A landscape with many valleys, sampled at points; each row gives a point and its height.
From any point a ball rolls to the lowest of the 2 points nearest to it. It stops when none of these is lower. Distance is the straight distance between rows; heights are no part of it.
J_642 h=362: [150 138 114 101 112 137 179 135 133 141 116  86 114 165 128 186 105  83
 140 134 125]
J_144 h=580: [ 86 141 165 138 155 153 116 111 125  90 112 147 142 145 189 145 134 148
  99  91 139]
J_141 h=516: [153 104  99 184 126 136 110 106 134 125 186 150  93  96 142 129 114 148
 110  76 168]
J_493 h=192: [145 139 124  57  74  84  98 153 167  87 134 152 165 141 122 101  96 133
 126 207 109]
J_950 h=489: [ 91 139  95 160 123 136 167 135  92 165 125 109 153  90  57 133 131 135
 176 167 173]
J_531 h=72: [174 101 126 134 148 136  77 115 138 131 169 149 109  98 122  88 142 116
 118  51  87]
J_927 h=253: [180 122 139 148 120 138 179 119 137 160 116 118  58 112 103 130 140 104
 152 101 109]
J_929 h=444: [137 128  84 178 121 139 147 143 110 157 156 127 131 104 105 138 122 143
 140 141 171]
J_913 h=506: [ 58 128 112 159 129 122 160 122  79 154  84  85 145  91  59 137 144 145
 159 157 155]
J_174 h=195: [ 70 130 119 164 114 108 110 118 112  96  64 123 166  99 138 121 150 202
 124 166 169]
J_77 h=566: [ 77 117 187 115 172 128 120 108 116  89 127 133 117 160 198 133 138 132
  81  75 119]
J_215 h=339: [148 142 125  60 112 133 157 161 141 133 120  92 141 191 125 175  86  69
 145 151 105]
J_905 h=573: [164 140 131 104  85 125 101 135 158  90 183 156 105 157 159 164  67  96
 113 129 132]
J_728 h=597: [ 98 148 152 131 119 133 113 124 145  86  96 155 158 139 175 162 125 146
 110 128 144]
J_623 h=523: [ 78 122 127 148 130 117 137 120  86 164  78  94 134  91  39 107 155 141
 155 139 128]
J_349 h=147: [145 145 131  98  91 100  79 128 168  75 154 167 141 124 149 110  99 125
 111 153 124]
J_651 h=315: [130 136 135  61  83 128 152 168 148 112 116 119 151 198 149 193  71  94
 145 169 123]
J_61 h=543: [180 108 106 140 103 121  82 121 150 110 213 170  83 109 142 112  95 120
 111  80 148]
J_518 h=101: [132 112 126 188 132 132 165 128  92 168 124 125 102  71  50 100 153 157
 155 128 152]
J_173 h=509: [135 112 167 121 197 128 156 101 117 158 119 113  81 139 143 112 175  97
 110  93  77]
J_926 h=139: [137 144 143  34  93  91  90 158 164  88 110 159 185 160 128 103 115 125
 131 206  90]
J_63 h=266: [154 134 105  76  77 106 125 178 150 119 171 139 137 162 124 138  66 103
 139 197 127]
J_940 h=534: [108  93 164 122 199 119 132  88 106 131 125 100  94 148 172 116 162 115
  84  69  79]
J_430 h=172: [109 135 136  79 136 124 117 161 130 140 104 101 169 165 116 126 120 106
 141 153  93]
J_307 h=240: [134 132 108 146 109  97  79 109 150  92 160 162 140  88 130  76 117 167
 109 147 152]
J_529 h=459: [175 108 149 109 111 116 150 140 132 162 129 119  94 109  38  86 128 112
 167 130  94]
J_992 h=292: [142 138 124  70  73 113 128 170 155 108 141 134 139 180 140 168  64  96
 138 176 119]
J_683 h=235: [ 91 137 117 175 108 114 127 121 124  95 110 142 156  94 151 129 133 190
 121 169 186]
J_265 h=460: [124 140  74 177 101 148 137 147 115 146 148 132 157 105 112 137 113 154
 159 166 185]
J_953 h=586: [154 147 127  99  77 126 135 159 158  85 174 165 112 165 166 195  58 100
 116 171 148]
J_701 h=233: [ 61 131 174  92 163 115 104 142 127 108  79 134 169 158 163 113 152 163
 120 157 115]
J_886 h=498: [172 121  91 174 112 155 125 127 134 138 198 153 104 116 142 147  94 138
 125 117 175]
J_19 h=383: [ 97 130 134 128 105 141 154 139 122 110  86 111 152 166 161 191 109 139
 130 135 154]
J_746 h=352: [132 119 108 181 118 148 166 105 113 130 129 100 105 134 158 184 114 142
 113 102 167]
J_703 h=201: [189 122 132  83 117 138  73 129 156 118 191 148 109 150 149 118  97  82
 119  90  94]
J_169 h=132: [154 102 112 153 135 116  73 115 141 138 155 145 115  86 105  87 143 136
 113  77 101]
J_218 h=226: [ 57 129 116 159 140 126 106 127  93 136  52  93 165 112 114 118 160 177
 135 139 132]
J_638 h=77: [115 138 132  35 109  97  98 172 156 117 102 129 191 169 116  98 110 112
 151 199  82]
J_673 h=615: [ 78 147 141 131 106 119 127 128 133  86  67 152 168 135 167 183 143 164
 119 158 167]
J_812 h=141: [113 140 136 111 117 102  72 116 147  82  99 146 177 108 134  85 142 170
 113 159 121]
J_603 h=446: [166 116  98 190 136 146 166 123 114 160 161 127  91  92 110 147 132 138
 129 110 161]
J_330 h=298: [117 151 100 129  87 125 146 150 133  96 133 165 170 116 142 140 114 168
 141 208 190]
J_102 h=324: [125 109 131 178 192 166 144  78 103 141 114 118 101 122 166 127 173 133
 108  59 113]
J_861 h=198: [129 111 108 159 115 106  69 105 146 118 150 144 133  89 125  82 133 160
 111 114 134]
J_774 h=248: [102 127 107  92  89  99 135 163 138 119 114 114 165 142 112 140  91 124
 150 190 134]
J_910 h=479: [162 138 157 100 161 143 165 123 137 168 128 108  91 159 137 131 149  75
 135 111  80]
J_960 h=600: [114 116 138 150 177 140  92 111 112 150 117 122 137 119 121  93 169 142
 111  91  94]
J_942 h=387: [133 137  96 156  98 152 167 146 119 136 157 126 129 147 146 179  85 136
 138 157 190]
J_66 h=407: [ 82 132 164 111 149 150 151 138 112 117  82 112 157 183 177 172 131 144
 122 130 133]
J_732 h=398: [138 137 121 126 116 134 209 120 116 168 124  99  92 122  83 164 117  95
 162 144 155]
J_510 h=129: [103 134 150  46 140 109 100 175 142 134 112 113 181 176 123 101 120 106
 139 174  77]
J_617 h=422: [113 117 101 190 120 126 122 121 114 141 139 122 132 102 129 131 126 167
 118 126 166]
J_154 h=325: [148 124 108 184 133 160 181  91 122 144 107  99  86 129 164 183 141 120
 120  83 141]
J_691 h=271: [ 60 127 145 111 166 127 108 146 105 133  70 104 170 149 141 109 153 161
 127 148 111]
J_761 h=262: [143 138  94 133 100 108  96 130 146 102 167 160 158  94 121  78 112 172
 121 190 157]
J_400 h=189: [139 122  91 159 123 107 112 149 125 159 159 140 137  86  75  87 139 146
 138 153 139]
J_148 h=519: [120 127 167  75 175 111 115 146 115 160 121 105 139 155  92  89 155  95
 120 135  67]
J_84 h=145: [131 114 107 187 132 116 128 137 108 165 137 130 120  72  66  97 154 155
 136 128 144]
J_242 h=73: [118 156 155  80 138 112  86 132 164  65 126 183 167 131 174 118 136 127
 104 141 117]
J_58 h=579: [128 115 146 131 177 127  81 125 122 154 128 130 134 105  96  69 173 135
 117  96  73]
J_126 h=146: [191 112 138 140 144 136 121 115 141 145 149 136  90 100 102 107 147 110
 130  73  80]
J_98 h=269: [103 143 116 135 101 100 129 133 130  86 113 150 168 106 140 128 125 181
 126 196 174]
J_451 h=544: [124 134 153  86 139 120 114 143 118 165 104 111 142 132  46  83 154 101
 150 138  76]
J_436 h=463: [170 128  95 171 127 151 191 122 120 160 156 116  80 118 127 176 118 116
 137 120 167]
J_820 h=360: [115 108 119 201 167 162 122  83  98 142 100 114 117 102 135 130 169 159
 108  65 125]
J_628 h=134: [106 130 127 176 119 137  83  93 134  87 132 155 125 102 163 109 138 155
 101  66 156]
J_56 h=499: [148 129 165  69 170 120 144 139 127 161 135 102 112 169 119 112 148  77
 122 127  68]
J_28 h=144: [ 93 135 130 151 125 107  79 101 128  89  83 135 167  92 138  91 155 193
 111 142 147]
J_785 h=327: [ 91 148  98 146  86 140 170 157 119 112 122 147 168 129 150 173 100 162
 161 197 205]
J_669 h=56: [114 112 121 188 133 135 179 109  84 166  95 100 101  84  67 125 162 150
 145 117 154]
J_819 h=555: [169 134 123 112  94 124  67 121 151  83 194 175  96 122 161 106 102  98
 101  69 137]
J_830 h=571: [127 136 134 121 131 137 164 121 110 160  90  93 120 134  86 137 146 103
 145 122 113]
J_590 h=363: [ 85 127 122 129  96 137 187 144 114 110  89 104 148 167 158 220  96 140
 143 153 183]
J_108 h=433: [157 102 143 110 109 126 188 128 127 174 129 107  82 109  39 100 109 112
 194 144 123]
J_568 h=228: [145 128  78 138 108 105  99 142 139 139 169 145 155  93  96  71 121 154
 138 186 143]
J_371 h=148: [ 99 138 186  76 155 116 106 135 146  86 144 159 141 167 193 133 120 116
  95 115 112]
J_35 h=210: [191 118 156 151 139 148 160 112 142 155 124 127  59 103 111 106 149 106
 153  83  81]
J_625 h=563: [159 146 134 107  93 130  84 127 158  72 183 173 106 137 172 142  88  91
 102  93 136]
J_29 h=231: [150 142 107  76  77  96 112 160 163  96 165 161 147 139 127 112  83 127
 128 216 128]
J_249 h=289: [160 129 125 158 126 151 186 105 130 162 106 106  73 124 126 162 147 100
 138  97 124]
J_932 h=530: [151 120 104 168 109 123  85 109 145 102 197 174  98  94 150 101 109 142
 106  83 172]
J_685 h=170: [115 125 128 187 120 151 113  87 124  96 132 141 113 115 174 147 123 151
  98  60 166]
J_661 h=554: [ 82 106 174 110 185 117 111 111 112 116 119 109 126 161 173 115 140 137
  86  95  96]
J_963 h=293: [156 110 128 156 176 168 143  84 123 139 134 127  89 123 168 132 158 116
 114  50 108]
J_814 h=532: [130 119 178 114 182 134 168 111 111 172 100 108  80 143 111  91 177 104
 137 112  76]
J_196 h=263: [ 67 134 122 131 151 123  98 138 102 143  59  98 173 118  99  94 161 155
 138 145 108]
J_34 h=395: [139 139  84 134 112 153 198 147 114 147 150 104 121 146 122 194  87 100
 156 162 182]
J_31 h=475: [111 143  71 169 107 145 143 148 108 158 134 127 163  82  68 122 127 140
 179 173 174]
J_162 h=105: [102 128 122 178 141 151 179  95  83 158  67  88 108 111  96 148 168 133
 140 108 140]
J_982 h=520: [168 124 133  89 126 104  73 152 150 152 153 131 143 128  81  83 134  96
 130 129  61]
J_874 h=415: [150 115 133 127 115 141 215 119 126 179 126 109  74 107  67 128 110 107
 195 146 147]
J_21 h=347: [ 82 134 114 134  88 131 184 153 116 112 111 130 154 150 151 202  93 149
 154 178 200]
J_99 h=173: [ 80 126 121 177 157 143 123 111  79 153  63  96 140 108  99 118 176 160
 128 107 119]
J_731 h=200: [158 162 122  77 107  98  66 128 167  37 163 192 147 106 157  99 115 110
  96 129 119]
J_364 h=553: [129 134 153 121 161 147 155 118 106 168  89 106 112 133  93 107 170 111
 141 114  90]
J_499 h=441: [113 134 156  94 178 139 180 128 114 149 102  81 118 181 161 152 141  91
 122 126  96]
J_780 h=258: [173 114 133 122 155 163 120  98 135 123 168 136  87 141 178 130 131  99
 112  45 115]
J_545 h=117: [105 153 158  76 156 112 100 140 156  57 143 191 150 140 202 137 136 104
  88 109 125]
J_183 h=461: [138 132 164  87 178 131 182 121 135 162 127  95  78 178 173 150 145  61
 121 113  81]
J_718 h=545: [112 127 138 130 128 120 121 131 105 162  88 105 133 107  40  94 159 123
 151 127 100]
J_107 h=232: [171 123 146  92 146 150 106 115 142 125 175 134 107 161 173 132 114  88
 114  77 100]
J_329 h=488: [185 120 141 106 117 106 113 149 141 155 146 131 108 116  60 100 129  97
 142 122  79]
J_846 h=209: [117 131 117 105 109 115 113 152 135 129 108 105 155 151 116 136 112 120
 134 151 112]
J_899 h=426: [ 88 119 162  90 177 138 173 135 106 130  88  81 138 193 177 163 132 120
 114 132 111]
J_484 h=168: [163 122 140  82 129 125  60 132 156 124 182 151 133 146 145  90 109  94
 118 100  80]
J_221 h=371: [128 131 100 184 113 154 169 125 111 133 151 117 121 131 154 182 102 150
 128 128 194]
J_485 h=378: [144 135 104 130 110 140 199 126 122 146 123  88  98 150 130 195 105  93
 144 135 155]
J_223 h=480: [187 127  88 155 117 154 164 132 131 149 186 129  84 131 136 177  93 112
 132 127 167]
J_134 h=74: [126 149 143  85 112 105  80 131 163  80 114 159 172 128 145 104 125 143
 116 164 110]
J_895 h=424: [149 108 111 189 135 137 151 107 111 149 125 115  96  97 108 144 151 142
 119  91 134]
J_717 h=86: [ 89 137 128 179 121 122  83  91 133  87 107 144 144  90 153 103 148 179
 103 105 159]
J_751 h=125: [160 109 137 101 153 130  69 121 143 128 178 152 123 129 142  80 132 105
 116  67  89]
J_978 h=394: [112 106 108 201 134 133 115 101 109 140 112 112 123  94 124 130 153 168
 110  91 141]
J_461 h=548: [152 119 149 104 155 112  73 145 137 160 142 138 138 111  75  62 162 110
 131 115  54]
J_614 h=184: [ 90 139 176  83 145 121 110 144 144 101 112 149 163 172 179 140 129 133
 113 147 115]

For each start below, name the point where the ball stops.
J_58: J_638
J_21: J_717
J_992: J_638
J_761: J_669
J_819: J_531
J_874: J_638
J_913: J_531
J_780: J_531

Two balls start at each pair of points below. Name the first point that both come to, or write never.
J_953 and J_34: J_992
J_905 and J_942: J_531
J_691 and J_718: never
J_451 and J_623: never

For each start below, name every point that the ball comes to, in order.
J_436: J_603 J_895 J_978 J_820 J_102 J_963 J_780 J_107 J_703 J_484 J_751 J_531
J_221: J_746 J_154 J_249 J_927 J_35 J_126 J_531
J_673: J_19 J_590 J_21 J_785 J_330 J_98 J_683 J_174 J_28 J_717
J_899: J_66 J_19 J_590 J_21 J_785 J_330 J_98 J_683 J_174 J_28 J_717
J_960: J_820 J_102 J_963 J_780 J_107 J_703 J_484 J_751 J_531
